Points, in no order, along strands that fork and pass close to each other.
Points whose rows are less than 67.2 apart are linked; no others are. Some points are linked to none.
rek: 19.1 -7.3 -32.1 -0.4 19.7 -19.5 13.5 35.7 41.3 -12.0 30.7 1.5 20.4 -17.1 14.4 -2.7 -36.9 -15.9 27.9 -29.0
Mabo: -27.4 -2.8 -4.3 -30.7 21.9 3.8 -33.9 -5.1 -20.5 32.5 -22.7 -0.6 -8.4 25.6 -13.2 -12.2 43.4 -24.1 11.1 -7.8
Napad: 4.7 -7.9 12.4 12.3 -0.7 12.9 -0.4 14.3 28.1 43.1 -6.6 -31.8 4.9 41.5 -4.1 -27.6 3.6 -37.9 29.0 10.6
tabo: -6.4 23.3 -23.8 -2.9 10.7 -28.3 -9.4 7.5 -40.9 -29.7 -14.7 5.2 -11.8 -22.0 5.1 9.4 -0.6 3.6 5.9 16.8
vemi: -38.3 11.7 4.8 -47.0 51.7 -5.0 0.0 -2.0 -44.4 -22.9 2.5 30.4 -24.5 13.0 -2.6 -2.1 9.7 -2.5 0.8 -9.8
mife: 19.6 5.8 5.0 24.1 32.4 15.3 -12.6 10.8 -29.7 -17.4 -34.2 2.1 -0.3 -32.6 27.6 12.9 21.0 -20.8 23.6 -32.6
Pavu: -13.4 1.7 -12.3 32.6 -0.8 -53.5 -18.0 -12.9 -5.7 33.3 -13.0 -8.3 2.0 14.2 -15.0 -5.1 -6.7 -24.2 3.4 53.6
Vuza: 8.9 -11.9 35.2 29.6 51.2 -10.6 12.3 16.9 -8.3 -2.0 21.3 4.8 39.4 -26.2 32.4 8.3 -17.5 -10.5 -22.9 -4.2
kilaf: 8.0 -9.6 -7.8 23.8 6.7 -9.0 -16.3 15.9 13.7 6.4 6.1 -15.4 8.7 -19.8 -1.1 1.6 5.7 -7.1 -10.5 9.3
papek: 16.1 -3.3 -23.4 -8.2 -49.7 2.6 16.1 -23.3 24.8 -11.7 5.1 11.5 -20.3 -5.3 -20.3 16.4 9.1 27.8 4.4 -29.3
Kope: 23.7 13.7 -34.2 39.5 -17.9 -8.8 -4.5 3.6 7.9 17.6 -12.4 -3.8 -7.2 -19.3 -4.3 -3.0 -7.5 12.3 24.1 21.8
teve: 8.0 -22.0 22.7 -5.0 4.5 21.7 23.1 8.1 31.0 -13.0 19.1 -2.1 15.6 8.3 4.0 -2.5 -8.7 -12.7 5.3 -32.7
tisar: -2.4 1.4 -10.0 -2.1 6.3 -17.3 8.8 28.8 26.6 18.0 2.4 -22.1 -10.0 40.7 -13.1 -25.4 -19.2 -32.3 32.3 17.3
Zogaz: -22.4 -20.3 -4.6 -28.6 -7.8 -18.6 -3.5 7.5 12.3 -1.5 28.0 29.1 -18.0 19.4 -29.2 -4.3 14.2 1.6 -29.3 15.0
pigov: -6.5 -15.3 22.3 17.9 41.8 -22.0 6.9 0.7 -15.2 -8.0 -12.2 3.7 12.0 -2.1 0.1 3.2 9.1 -29.9 -6.8 -0.4
gamap: 6.8 -8.2 -28.4 -6.0 -39.3 -18.0 8.8 6.9 75.0 -15.1 44.4 2.6 8.4 21.9 -3.4 10.7 -30.0 -9.9 1.2 -3.7
bomuf: 11.9 18.7 -28.6 -22.0 7.7 21.4 -3.1 15.4 25.9 -3.6 10.5 -46.3 17.9 -11.5 21.0 -7.6 -28.2 3.1 39.0 -29.2
zibe: -6.4 -4.4 -25.1 -30.5 -15.1 -8.0 11.6 -10.4 3.2 -24.8 2.7 49.9 -40.9 0.8 -35.0 2.8 17.7 19.6 6.3 -15.1
nobam: 14.6 -22.2 7.7 51.7 3.9 -4.2 -16.6 -4.3 16.2 51.2 -13.4 -6.7 16.7 5.6 -7.9 -7.2 23.2 -29.0 -4.5 16.3
motu: -20.5 8.5 -17.1 -18.9 6.7 -43.7 4.7 14.5 -20.1 -33.1 12.5 13.1 -8.5 -13.1 -11.5 8.9 -14.7 9.6 -20.3 24.2
lom: 43.2 -0.9 -38.6 45.6 -29.2 -15.4 13.9 -8.3 36.9 25.6 -4.8 20.8 -10.8 -16.8 -16.9 2.7 -3.4 12.2 25.7 -0.6
Pobo: 2.5 38.1 -52.2 9.1 -25.7 -19.8 -32.9 5.4 -17.7 3.7 -25.1 -22.7 -17.6 -17.6 -1.4 2.0 4.3 15.3 11.7 33.4
Luzes: 5.3 -11.9 37.1 -4.0 -8.9 32.0 44.7 -19.9 10.1 3.2 -11.5 7.1 -7.8 44.9 -12.7 -12.7 0.4 -8.1 23.8 -21.1
fav: 3.6 12.8 7.5 11.6 21.9 -27.6 38.4 25.3 11.6 -10.8 38.7 4.5 17.2 16.8 17.9 -9.5 -58.4 -12.3 11.5 25.8
Dob: -33.4 9.6 -4.6 -46.2 31.7 15.2 -44.1 0.1 -15.7 29.8 -1.9 -15.8 -13.3 12.3 0.4 -10.1 39.3 -1.1 -9.1 -6.6
turi: -2.8 7.5 -23.1 -24.9 -37.8 -9.2 29.6 -13.9 19.5 -31.0 33.5 0.0 -5.9 11.3 -8.0 8.3 -38.5 25.2 5.1 -0.9
pige: 14.7 0.7 -33.2 7.1 31.7 -28.2 6.5 41.0 13.7 -27.6 25.7 2.6 22.2 -38.5 17.6 6.2 -36.2 -2.9 16.4 -16.6
motak: -19.8 21.5 3.9 11.9 -7.5 -17.0 -25.9 -31.2 -55.2 15.3 -27.8 -3.3 3.5 -1.8 4.2 6.2 12.8 2.7 -6.0 42.5
rul: -2.9 -6.0 -1.7 10.5 23.8 -49.8 14.8 35.4 25.4 -2.2 29.1 -6.2 3.6 19.3 1.8 -5.5 -43.2 -31.1 -1.1 31.7
Bopud: -5.2 17.5 5.7 1.5 -10.7 29.9 -38.9 1.3 -18.8 21.7 -17.8 -49.4 8.5 -9.5 15.8 -0.7 21.5 10.5 -5.6 6.7
Radu: 5.8 9.5 28.3 5.9 -50.6 52.0 2.4 -30.7 -1.2 11.8 -7.1 -17.0 -1.9 -1.9 8.1 5.2 -1.7 38.8 -9.3 -10.2
Tegi: 7.5 6.0 -9.5 19.3 6.8 3.3 -29.5 22.9 16.8 30.8 12.1 -47.8 24.7 -14.7 20.6 -10.6 -6.3 -5.3 -1.7 11.1
zezav: -9.8 -14.6 7.6 -40.6 30.7 8.6 7.7 17.3 -11.0 -32.2 -14.2 26.5 -17.4 -0.1 -8.7 0.7 20.9 -13.6 8.6 -43.7
til: 10.6 -28.6 -9.7 20.4 7.7 -44.9 -2.7 25.4 36.7 -20.8 39.9 13.9 18.6 -21.8 -3.3 16.0 -18.3 -16.0 -37.2 8.0
gifis: 1.2 -16.4 -3.8 -20.0 -26.0 30.0 -39.2 10.2 29.6 10.2 10.4 -26.3 9.8 -13.2 -5.0 -2.3 30.8 8.2 -25.2 -26.4
Fipo: -15.8 -16.7 33.8 3.9 20.8 7.3 -9.4 -15.7 -16.5 41.9 -27.7 -20.7 16.4 37.3 -7.1 -16.4 29.8 -38.7 10.4 2.6
keko: -0.2 6.8 -1.1 -0.2 42.4 -26.7 25.8 31.2 -8.7 -40.3 31.9 -4.6 22.1 -25.7 21.7 1.9 -50.5 -4.0 8.0 -6.6
lin: -7.2 -10.9 -33.8 0.6 -22.8 -28.9 -36.6 19.6 29.2 31.7 -1.9 -22.9 -13.4 9.7 -22.5 -7.8 11.0 -14.1 -13.8 26.7
lil: -14.3 11.6 6.9 -19.1 -3.8 18.3 22.2 -16.1 -37.6 -0.3 -31.3 22.8 -22.5 32.7 -13.4 -10.9 -2.7 3.9 36.4 2.8
lavi: -1.5 5.0 22.3 13.1 -30.7 11.1 19.2 -20.6 -22.2 -21.5 3.3 11.7 -1.2 -9.9 -0.5 11.7 -18.6 31.2 -19.9 18.6
sobeg: 0.0 -13.0 3.3 29.1 -12.6 3.2 -40.5 -5.5 11.7 56.8 -17.2 -35.4 14.3 4.8 -5.6 -7.0 37.5 -21.0 -11.8 20.6
Lak: -10.6 -14.2 52.0 23.9 -17.9 27.1 10.7 -36.1 -21.6 16.9 -15.3 10.7 10.3 29.9 -5.0 -2.1 5.4 -3.4 -25.7 25.6
mup: -2.6 20.0 -35.3 -21.3 -16.7 -11.0 11.7 -8.2 -21.7 -34.3 -13.3 34.9 -34.4 -8.6 -15.7 6.4 5.6 24.0 16.3 1.7
Leseg: -11.8 7.6 -16.1 -40.7 -19.6 26.8 -28.2 5.5 6.4 1.2 7.6 -15.9 -3.8 -5.9 -3.1 -3.5 14.5 28.8 -10.3 -8.6
tizo: 11.9 -3.1 22.4 12.1 8.2 22.0 16.0 6.1 10.7 -13.2 25.6 -6.0 29.8 -14.6 27.8 1.2 -27.9 9.2 1.4 -15.2
pafo: -17.5 -29.2 17.4 -11.3 16.5 -26.7 -20.8 18.7 34.3 24.5 7.7 -19.8 7.5 19.8 -8.3 -4.0 28.8 -43.3 -30.9 2.3
bul: 17.7 11.0 10.3 17.0 -8.5 36.5 0.3 -5.0 0.1 -0.2 0.1 -24.1 18.7 -24.5 22.9 7.9 -13.7 22.4 8.5 -19.4
Musu: -18.4 -13.8 -8.7 -29.7 21.5 -4.4 -9.4 15.2 -2.0 11.1 -16.6 8.2 -12.8 22.7 -24.2 -13.7 31.6 -25.6 13.6 -12.1
mazef: -12.6 1.5 -7.5 -11.7 24.2 -40.2 14.0 27.4 -15.2 -47.3 20.6 4.2 2.1 -21.2 -0.1 10.6 -31.9 -0.3 -9.2 7.0
Vobor: -8.9 -10.5 -2.3 -6.1 -6.1 -33.9 3.2 22.9 32.3 -32.3 48.6 1.3 14.4 1.1 1.8 11.7 -33.4 -7.0 -32.6 22.9
tidud: -14.9 4.2 10.1 -19.7 -12.5 -17.4 17.6 14.5 16.7 -30.6 45.6 -8.6 18.9 26.2 8.2 0.0 -42.3 -2.2 -16.9 25.6
roro: -38.3 11.1 30.2 -47.2 10.1 10.5 3.9 0.6 -18.3 14.6 22.6 -8.8 -6.2 51.2 -0.3 -21.4 -5.1 -1.7 -18.7 24.0
bina: 30.8 -14.7 -6.8 46.4 -34.6 13.6 6.0 -25.7 12.5 1.7 -18.0 22.7 -2.6 -18.0 -15.8 10.2 21.7 17.1 -13.3 2.1
zud: -10.8 -9.6 54.4 32.7 0.5 10.1 16.2 -32.7 -35.4 4.8 -3.9 10.8 18.0 10.1 8.3 9.2 -11.1 2.4 -39.0 32.0
vime: -39.9 15.9 -8.8 -37.6 34.6 -22.1 -17.3 -7.7 -37.2 -5.9 9.0 22.8 -24.5 5.2 -5.0 2.1 19.5 4.3 -9.9 12.3
Zipog: -14.9 -2.3 5.7 1.9 -10.7 8.6 -39.2 -8.4 -12.3 35.7 -15.0 -23.9 6.9 -3.5 -2.8 -0.6 37.6 0.1 -23.1 17.8
zama: -22.6 20.8 10.4 -4.5 -9.5 4.2 -25.9 -47.9 -63.9 29.2 -28.7 16.6 -4.5 29.6 -7.2 -8.1 17.9 -1.4 10.0 32.5
nofam: -9.9 5.6 6.2 1.1 -54.5 31.4 -9.9 -22.0 -10.0 33.5 -8.2 -13.1 -7.4 24.1 -10.9 -10.4 11.8 27.0 -9.4 34.9
rima: -6.9 -32.5 9.8 9.3 32.1 -36.0 15.7 0.0 2.5 6.8 -11.8 20.6 0.2 24.3 -23.5 -9.7 8.9 -49.6 0.4 8.5
Buve: -4.2 15.6 -24.3 -35.0 -30.3 22.9 -16.8 -12.3 -6.4 -4.8 1.0 12.8 -26.3 -10.2 -13.0 5.0 16.5 40.5 -1.3 -13.7
lop: 24.4 -15.1 15.6 31.5 44.5 10.8 11.0 6.1 -16.3 -22.1 -27.2 27.5 8.9 -28.5 16.2 10.1 15.8 -17.7 13.8 -38.2
Kon: 11.1 2.5 15.3 17.6 -54.7 26.4 5.3 -30.2 4.9 -3.9 14.9 -0.6 4.1 -13.2 3.5 17.2 -12.8 45.9 -28.5 10.1
kegan: -9.3 15.7 17.4 -45.4 -17.7 47.1 4.6 -13.9 -10.9 -14.3 0.7 -2.8 -10.1 4.1 6.2 -0.5 -9.4 33.1 0.1 -35.8
Mivo: -5.3 1.8 -6.0 0.8 16.6 -34.2 -10.5 38.0 33.3 20.0 19.2 -30.3 1.4 29.1 -2.4 -14.0 -25.2 -36.2 7.8 24.9
ziga: -7.6 -2.4 31.2 -9.1 -4.0 24.1 48.3 -24.4 -20.8 1.6 -28.7 23.2 -17.7 44.2 -17.3 -12.5 -7.3 -0.9 28.0 -2.2
zal: 10.8 -13.6 3.0 -12.6 -31.6 21.4 35.8 -25.0 25.2 15.7 -13.2 13.5 -27.9 40.0 -32.9 -4.4 20.5 4.3 24.3 -24.1
gelo: 34.3 20.5 -37.1 28.2 14.9 -14.2 9.3 17.6 -3.2 -12.4 -15.6 11.2 -4.1 -42.2 18.0 9.8 -8.4 6.1 44.8 -15.2
vasop: -16.5 4.1 -19.7 -44.9 11.2 16.0 2.0 -0.1 -8.5 3.7 -16.2 25.6 -35.5 27.3 -26.7 -18.6 25.9 -1.1 36.5 -21.0
zogo: 6.7 -34.5 23.4 -23.0 -7.3 33.9 12.0 1.8 49.3 -14.5 19.9 -3.1 15.6 5.3 1.5 9.5 9.3 -15.0 -7.2 -65.5
nosa: 9.1 10.8 -32.3 -25.6 12.0 -5.7 9.3 24.1 3.3 -22.3 -22.4 -7.2 -24.5 2.7 -12.7 -9.3 6.3 -4.5 45.3 -26.7
sal: -21.8 -2.3 40.7 2.1 32.3 -16.3 -2.3 -12.7 -36.9 -10.0 -10.3 0.4 16.3 -12.9 16.6 14.7 8.8 -11.0 -31.5 8.9
lita: -4.2 -12.8 16.7 4.6 20.0 25.2 -9.1 12.2 8.8 38.2 -19.9 -32.5 7.5 29.9 -6.5 -24.3 25.1 -37.9 23.3 -8.6
kogu: 4.8 32.8 1.6 -10.4 7.0 30.8 1.8 1.9 -23.7 2.5 -24.9 -38.1 -3.4 8.2 15.8 -13.4 -9.7 4.7 43.4 -2.3
luzo: -20.3 17.2 6.6 -38.0 14.1 20.7 -35.0 13.2 -13.1 26.8 -5.7 -49.7 5.7 3.0 14.5 -10.4 20.4 2.2 -12.6 0.3
lolop: -38.0 12.6 27.9 -40.6 6.7 34.7 -15.8 -12.9 -27.4 11.9 18.8 3.9 -15.2 20.4 -0.4 -12.8 2.6 17.3 -27.1 10.5
dap: -0.8 25.1 -16.2 -18.4 -21.2 -0.3 6.7 -5.9 -21.4 -53.3 9.7 4.8 -4.8 -29.3 9.8 16.1 -32.2 41.2 -2.2 2.5
Dabe: -7.3 13.5 13.3 -6.2 37.1 9.5 -8.9 6.1 -49.9 -27.2 -33.5 -6.5 -3.0 -20.6 28.6 7.8 15.2 -17.7 8.7 -22.4
Fari: -16.9 19.1 23.3 3.3 -11.5 24.2 -33.8 -24.3 -50.2 7.2 -19.2 -8.8 2.5 -21.8 23.1 16.2 18.4 19.8 -39.0 14.9
vogem: -7.8 31.0 13.3 -17.2 -6.8 31.2 18.9 -15.3 -43.4 -6.4 -28.8 -9.9 -15.3 20.1 7.7 -13.3 -19.3 21.0 28.8 6.5
tumu: -31.7 -23.0 6.0 -14.6 28.3 -62.2 -16.1 7.7 20.9 15.5 5.4 -3.7 0.8 10.2 -11.3 -5.2 17.3 -38.6 -30.0 23.2
sikig: -34.9 2.7 45.3 -35.5 33.8 8.1 17.9 8.2 -22.4 0.3 10.0 -15.9 7.7 40.4 10.8 -14.5 -14.9 -16.7 -8.2 8.5
Kep: -6.8 0.6 0.2 -59.2 7.0 31.5 11.9 -1.9 4.8 -2.1 -11.8 6.1 -30.2 29.8 -14.9 -14.6 15.8 3.1 33.1 -49.0
busuk: 22.1 -2.9 13.3 36.6 30.0 -8.5 33.4 19.1 9.6 44.1 2.2 16.4 25.1 22.6 18.8 -21.3 -24.5 -22.9 24.4 10.3
sipi: 13.0 -18.7 -23.9 13.2 -14.8 -26.2 -0.5 24.9 62.6 -0.7 33.3 0.7 0.0 10.3 -9.1 -1.2 -25.8 -20.2 1.2 6.7
Nama: 5.9 -8.9 -24.4 5.4 -50.9 -6.8 -21.1 10.2 41.1 29.3 10.0 -19.3 -8.5 12.8 -21.5 -8.3 7.9 1.3 -10.6 26.8
sani: -33.9 25.2 12.1 -47.4 22.1 44.9 -30.6 -12.0 -38.8 -6.7 9.0 8.4 -24.0 -2.0 9.4 -3.4 10.1 27.2 -17.2 -13.6
bup: -10.5 7.5 -2.9 19.1 -3.4 -28.5 -4.2 -12.0 -26.1 13.1 -19.1 -5.8 0.2 12.2 -10.7 -4.4 3.1 -11.4 5.3 39.1
keza: 16.1 -9.8 28.3 10.5 -22.9 8.7 55.9 -23.4 17.8 -21.3 14.7 24.0 -3.6 23.7 -8.5 6.1 -25.6 9.2 0.6 -5.5
mep: -7.8 3.0 -44.1 -5.2 -12.9 -37.4 -10.7 17.8 12.9 12.9 -8.6 -7.2 -26.4 19.3 -28.1 -12.3 -7.2 -11.4 13.3 31.9
fab: -8.2 -29.1 -3.1 18.5 26.5 -55.1 -17.0 -11.9 8.9 26.6 -26.9 15.2 1.9 18.4 -25.2 -5.9 22.5 -51.6 1.1 12.9
nemim: -4.7 23.5 36.6 31.6 -1.3 24.3 -7.0 -22.2 -46.9 4.1 -15.1 -18.1 16.6 -19.2 30.4 6.8 -10.3 17.8 -15.1 23.4
kas: 3.5 1.3 -24.1 -33.2 -15.9 -0.3 7.5 2.5 14.3 -45.4 10.2 3.5 -1.1 -23.5 -6.4 15.4 -6.2 18.7 3.1 -37.1
Siput: 14.4 -31.3 37.2 26.2 -17.0 45.6 9.4 -31.9 1.8 9.2 -30.5 22.3 1.0 3.1 -15.4 3.0 30.7 1.5 -21.5 -24.6
tanif: 18.5 -8.6 -5.7 33.8 -16.6 -13.9 13.3 -9.8 -1.3 -42.4 11.2 34.3 1.5 -44.2 -4.3 27.4 -7.0 26.3 -24.0 6.6
gusum: 25.0 31.1 -19.8 30.2 19.8 0.7 12.1 4.1 -24.6 0.5 -28.2 -0.2 -5.7 -13.5 20.5 -4.1 -11.7 -2.6 55.0 5.4
buvis: 3.5 -0.4 -44.9 -12.4 -56.9 -15.3 12.5 -13.6 51.8 -21.8 42.8 -6.7 2.3 7.1 -5.5 18.7 -28.4 15.9 -2.5 -9.6
puso: 24.2 -8.8 -7.4 27.0 -17.2 12.1 -0.3 9.4 40.3 27.6 6.3 -13.7 12.3 -0.4 -1.7 -9.3 3.9 -6.8 10.4 -2.8
komag: -2.9 27.9 -41.3 -44.7 2.4 1.2 -2.1 7.4 -21.1 -31.8 -19.7 17.6 -35.2 -2.4 -3.5 -2.7 11.5 15.6 31.0 -20.4
nifan: 0.5 34.1 -46.6 1.1 -18.4 -19.2 -31.3 -7.0 -46.2 -12.4 -29.9 3.3 -26.7 -20.8 9.7 10.0 13.2 10.1 6.1 34.0
lifad: 25.7 10.3 -27.7 20.8 8.3 13.3 -33.8 29.3 23.4 34.7 -2.6 -45.2 18.7 -27.2 20.7 -9.3 3.4 -2.0 23.7 -13.3
Neru: 18.2 6.7 13.6 14.1 -24.5 47.6 -11.1 -17.6 -2.8 4.2 -21.4 -17.3 3.1 -25.0 13.1 8.6 15.5 22.8 7.0 -31.5
Gan: -15.4 1.9 46.6 26.7 26.9 -24.6 10.7 -27.2 -40.5 -9.2 -1.5 5.0 20.1 -11.9 18.3 16.8 -7.8 -2.7 -35.5 34.7
penat: 27.0 -2.1 -5.7 22.5 -29.5 -4.5 46.2 -22.4 34.8 -7.6 36.1 16.9 10.6 6.0 5.6 14.2 -36.9 15.8 6.9 -10.2
Roka: -6.3 29.9 -2.6 -1.6 -28.6 33.6 -35.0 -16.4 -45.7 -3.3 -24.5 -2.1 -12.1 -23.2 18.7 12.4 15.9 35.3 -19.6 10.5
gek: -29.9 -26.3 5.5 -26.1 -2.0 -1.9 -26.9 -2.3 15.2 20.7 25.7 18.1 -12.0 16.0 -15.7 -2.5 36.9 -4.5 -45.6 8.1
rel: 36.8 -21.2 8.6 50.9 27.0 -5.0 22.0 5.1 13.8 52.0 -15.8 34.6 30.2 4.2 13.7 -16.6 -3.3 -22.6 6.2 4.4
mogo: -7.8 -30.1 7.0 -15.5 8.9 10.2 -30.6 23.8 28.2 19.4 2.1 -18.6 8.9 1.8 -9.8 -3.8 43.4 -21.1 -23.2 -23.8
Dako: 8.7 2.3 -9.7 1.7 -26.7 -22.9 30.6 -15.8 -3.7 -55.5 16.1 27.3 -7.0 -25.4 -8.4 21.9 -30.5 34.7 -7.2 3.9
poku: 34.0 -26.3 -7.9 38.3 37.0 -8.1 -3.7 13.0 13.2 -11.9 -20.5 31.7 8.5 -38.7 4.7 10.0 29.7 -21.5 4.0 -37.6
liman: 11.7 15.0 -40.7 -23.2 3.9 1.7 -7.1 27.9 19.9 -10.0 -2.7 -36.1 -7.2 -6.5 -3.0 -12.6 -10.5 -3.6 39.1 -21.9
debo: 21.5 -19.0 -24.9 14.7 12.2 -27.0 3.8 35.9 45.8 4.2 15.9 4.1 4.6 -9.2 -5.7 -7.1 -13.8 -22.2 18.5 -12.7
vabo: 2.3 6.1 -5.6 -20.7 -5.3 8.7 16.0 -1.0 -3.5 -53.1 16.2 -3.7 11.4 -30.1 9.9 14.8 -31.1 24.7 0.3 -27.6
Fesut: 24.6 -8.5 -9.7 58.6 24.7 -16.1 -8.3 4.1 1.2 48.4 -21.2 11.0 19.5 -11.2 9.5 -4.0 6.4 -21.6 16.1 12.2
Kom: 28.9 -4.0 -0.5 18.1 -26.0 11.7 17.4 -2.0 49.7 14.5 30.9 -3.9 17.0 7.8 10.8 0.6 -18.4 3.7 7.7 -7.1
tef: -15.3 -39.7 18.7 -12.0 0.8 3.9 -18.3 -4.3 15.1 5.5 14.3 25.8 5.1 0.8 -16.4 8.5 43.1 -3.2 -57.3 -9.2
vogof: 35.1 -12.4 -22.1 32.3 26.9 -0.6 -8.7 25.9 15.0 -9.1 0.0 13.1 18.3 -52.1 15.9 9.5 12.1 -0.5 1.9 -34.2
nef: -6.1 6.2 3.1 -10.8 -20.2 -14.5 34.1 1.2 7.4 -28.0 28.5 1.3 -2.2 20.8 -7.3 -2.3 -41.6 10.1 4.5 27.4
fos: 21.3 -23.2 16.2 51.6 -2.4 19.5 -5.8 -25.3 -4.7 13.5 -25.2 22.9 13.4 -16.7 -2.8 7.9 29.4 0.3 -21.2 1.6
Voges: 24.7 -1.4 2.5 47.0 4.4 -2.7 -1.4 -1.9 -15.0 -30.5 -4.6 25.9 10.9 -53.8 15.3 25.3 3.1 18.6 -24.1 2.6
zalub: 11.7 1.7 10.9 22.9 36.8 -27.1 45.5 23.4 4.4 14.1 13.7 14.8 12.1 26.6 7.5 -19.7 -42.1 -26.5 29.5 18.0
Kob: -35.2 -2.1 10.2 -27.3 22.8 -38.0 -20.1 -0.3 -1.4 13.6 9.1 -10.6 -2.5 7.9 -3.9 -2.8 16.1 -13.5 -31.8 25.6
zuvov: -10.6 21.0 -18.0 -15.4 -35.0 21.5 -26.3 -17.7 -29.9 -1.3 -11.7 12.8 -24.6 -11.5 -4.6 3.7 21.7 37.1 -9.6 14.7
dafik: -7.9 -17.1 27.8 -33.4 19.8 18.7 24.4 13.3 2.0 -33.8 2.3 11.4 -3.4 7.4 -4.2 -2.3 -0.7 -8.7 5.5 -41.7
Keme: 14.4 -38.2 26.8 29.2 -18.8 13.1 6.3 -10.4 38.3 20.7 7.7 8.5 7.7 23.1 -11.7 -6.1 18.5 -11.8 -26.1 8.9
zumif: -47.7 0.0 13.2 -40.6 40.8 -23.1 -23.2 -15.1 -18.8 5.7 28.7 15.0 -13.2 3.2 -3.2 1.4 21.9 0.8 -35.5 13.6
zopud: -10.2 11.5 19.3 -56.8 -8.7 43.5 26.9 -16.5 -4.9 -2.8 -2.1 3.7 -24.8 34.5 -6.8 -12.4 -8.1 23.2 19.9 -40.6
maso: 13.4 25.4 -56.6 22.8 -24.5 -32.4 -14.6 14.9 2.4 0.1 -10.1 -19.6 -15.5 -22.4 -8.1 -1.9 -21.1 13.3 25.6 34.7
piz: -6.4 -14.2 -9.0 -14.6 -28.7 -17.3 20.6 -9.1 6.7 -20.9 9.9 45.8 -22.6 5.4 -34.2 4.9 6.1 22.2 -16.7 10.0
sen: 5.4 31.2 -7.9 1.0 22.5 0.3 4.2 17.9 -19.8 -2.7 -12.2 -34.5 2.1 -4.0 14.4 -13.6 -19.7 -1.7 34.5 9.6
togon: 20.5 -6.0 -13.8 -1.1 -34.6 14.7 27.5 -15.2 37.0 1.4 5.9 -3.9 -14.1 19.2 -20.2 4.1 4.8 10.7 25.8 -38.3
zap: 22.7 3.8 -28.1 -5.3 -8.7 11.0 9.0 -1.7 20.9 -21.4 1.7 -9.5 -0.9 -25.2 1.6 14.4 -4.8 13.8 28.8 -52.5
nafu: -4.7 14.8 -19.4 6.1 -49.6 -1.9 -15.5 -6.3 1.3 25.4 0.5 -15.1 -11.6 19.1 -17.2 -9.3 -3.1 21.0 -7.8 48.0
pofor: 22.4 4.2 -18.1 -3.0 -4.2 31.9 0.0 -8.2 14.6 -34.5 6.8 -12.4 13.3 -48.5 27.9 29.1 -4.9 22.0 16.2 -71.4
dip: -12.8 -5.5 26.1 2.9 -1.7 11.3 -10.5 -34.5 -43.0 33.6 -34.7 3.5 5.7 35.5 -9.5 -10.7 17.5 -22.0 12.3 17.2
naka: -9.6 37.4 10.1 -47.5 -3.1 51.0 -17.1 -10.8 -42.1 -21.4 -10.1 -1.0 -17.9 -16.9 18.7 5.5 -2.3 35.7 -9.1 -25.9
Gozu: -3.3 -4.6 33.3 1.6 -28.4 10.2 44.4 -29.6 -6.5 -26.7 11.3 33.8 -8.2 16.4 -11.2 7.8 -26.8 27.1 -19.9 12.6
zerer: -10.6 -9.9 48.8 9.0 36.6 -7.1 18.7 15.8 -2.7 -19.3 35.4 -13.0 31.7 -3.7 29.2 7.2 -28.5 -8.7 -33.7 5.8
Kesak: 44.6 1.9 -36.5 37.8 15.0 -19.3 1.1 27.5 10.7 -12.0 -4.2 33.2 11.5 -60.8 21.5 14.9 -3.5 7.4 19.3 -28.0
Pobe: -13.3 28.4 13.2 -10.7 21.0 7.8 -23.0 -11.7 -74.0 -16.5 -32.9 -4.6 -9.3 -17.5 40.2 13.4 14.6 -3.5 -2.9 0.4
luv: 30.7 20.6 -34.5 8.0 -12.5 23.3 -13.4 11.7 33.2 29.6 3.4 -45.0 13.8 -19.9 19.0 -11.0 -12.2 11.8 38.0 -26.1
Forop: -8.8 -16.1 -1.4 25.9 10.6 -59.7 -33.8 -20.2 0.4 41.0 -24.8 -2.5 8.2 1.0 -14.4 -0.3 23.2 -42.5 -8.1 34.7
kavov: -16.9 7.3 -31.1 -27.8 -4.3 -39.9 5.1 22.0 6.9 -16.7 13.1 -0.1 -19.1 14.4 -27.4 -10.1 -20.7 1.8 1.4 27.3
motud: 30.3 -0.2 -22.0 33.1 -51.1 -4.2 16.2 -27.1 20.7 4.5 -8.9 11.8 -18.5 -9.0 -21.7 10.0 8.5 28.3 6.6 4.7
Rom: 22.8 -34.4 9.9 51.3 -8.7 -2.7 -7.7 -2.8 35.6 26.7 10.4 12.0 19.1 -0.8 -8.1 0.7 14.2 -14.8 -38.4 20.3
fal: 19.9 -15.7 17.4 50.7 42.6 -15.4 11.5 3.8 -13.2 -11.5 0.5 28.4 26.6 -44.1 22.4 14.1 -3.9 -3.2 -24.9 0.3
buden: -28.4 -4.3 53.8 -23.2 32.9 -6.5 15.5 14.0 -12.8 -13.7 25.2 -19.9 18.0 15.6 19.4 3.0 -14.5 -16.3 -32.0 9.9
fufu: -13.6 -4.1 -7.1 -31.9 15.3 -8.1 -13.3 30.2 12.3 -5.4 11.2 -28.2 5.9 4.7 -1.6 -12.9 -2.2 -14.8 -2.7 -8.8
kib: 7.6 -34.6 36.4 3.3 -18.2 38.1 9.8 -9.4 23.4 10.3 -7.1 11.4 4.4 18.2 -11.8 -4.7 30.6 -8.6 -17.7 -21.8
Fuzo: -11.2 31.6 29.7 4.7 13.2 18.0 -1.9 -6.9 -56.2 -19.4 -16.6 -19.1 8.3 -21.2 33.6 10.5 -13.5 19.6 -8.1 11.3

Follow the links from the first point to the second, and from the first to the third. Name the last point that the two ways share.
mep / nef / togon: motu
Napad / Bopud / Keme: nobam
pige / gusum / Keme: motud
Keme / lil / Nama: motud
rek / nafu / kib: motu

A fork is a point with three links. Follow the links from the first point to the second and name the forks in between, in order.
luzo / pige: nobam motud motu
rul / roro: nobam
naka / Kope: nobam motud
bina / turi: motud motu
Vobor / tabo: motu
zogo / lavi: teve
kib / kogu: motud
Nama / nobam: motu motud

A fork is a point with three links, a tip a point with one. Leave the first point through the second and follow the links. Name the first fork or tip that comes.
lolop / roro: pofor
turi / buvis: motu
poku / vogof: motud
bomuf / luv: teve
pigov / rima: nobam
gifis / mogo: vemi
kilaf / Tegi: tef

Name the points in between on the shortest way along the links from the first point to the second, in order.
gelo / ziga: gusum sen kogu vogem lil
Gozu / tef: keza penat Kom puso kilaf Tegi lifad luv bomuf liman nosa komag mup zibe piz Zogaz gek
buden / Dob: sikig roro lolop sani naka kegan zopud Kep vasop Musu Mabo
buvis / lom: gamap sipi debo rek pige keko mazef motu tabo nifan Pobo maso Kope
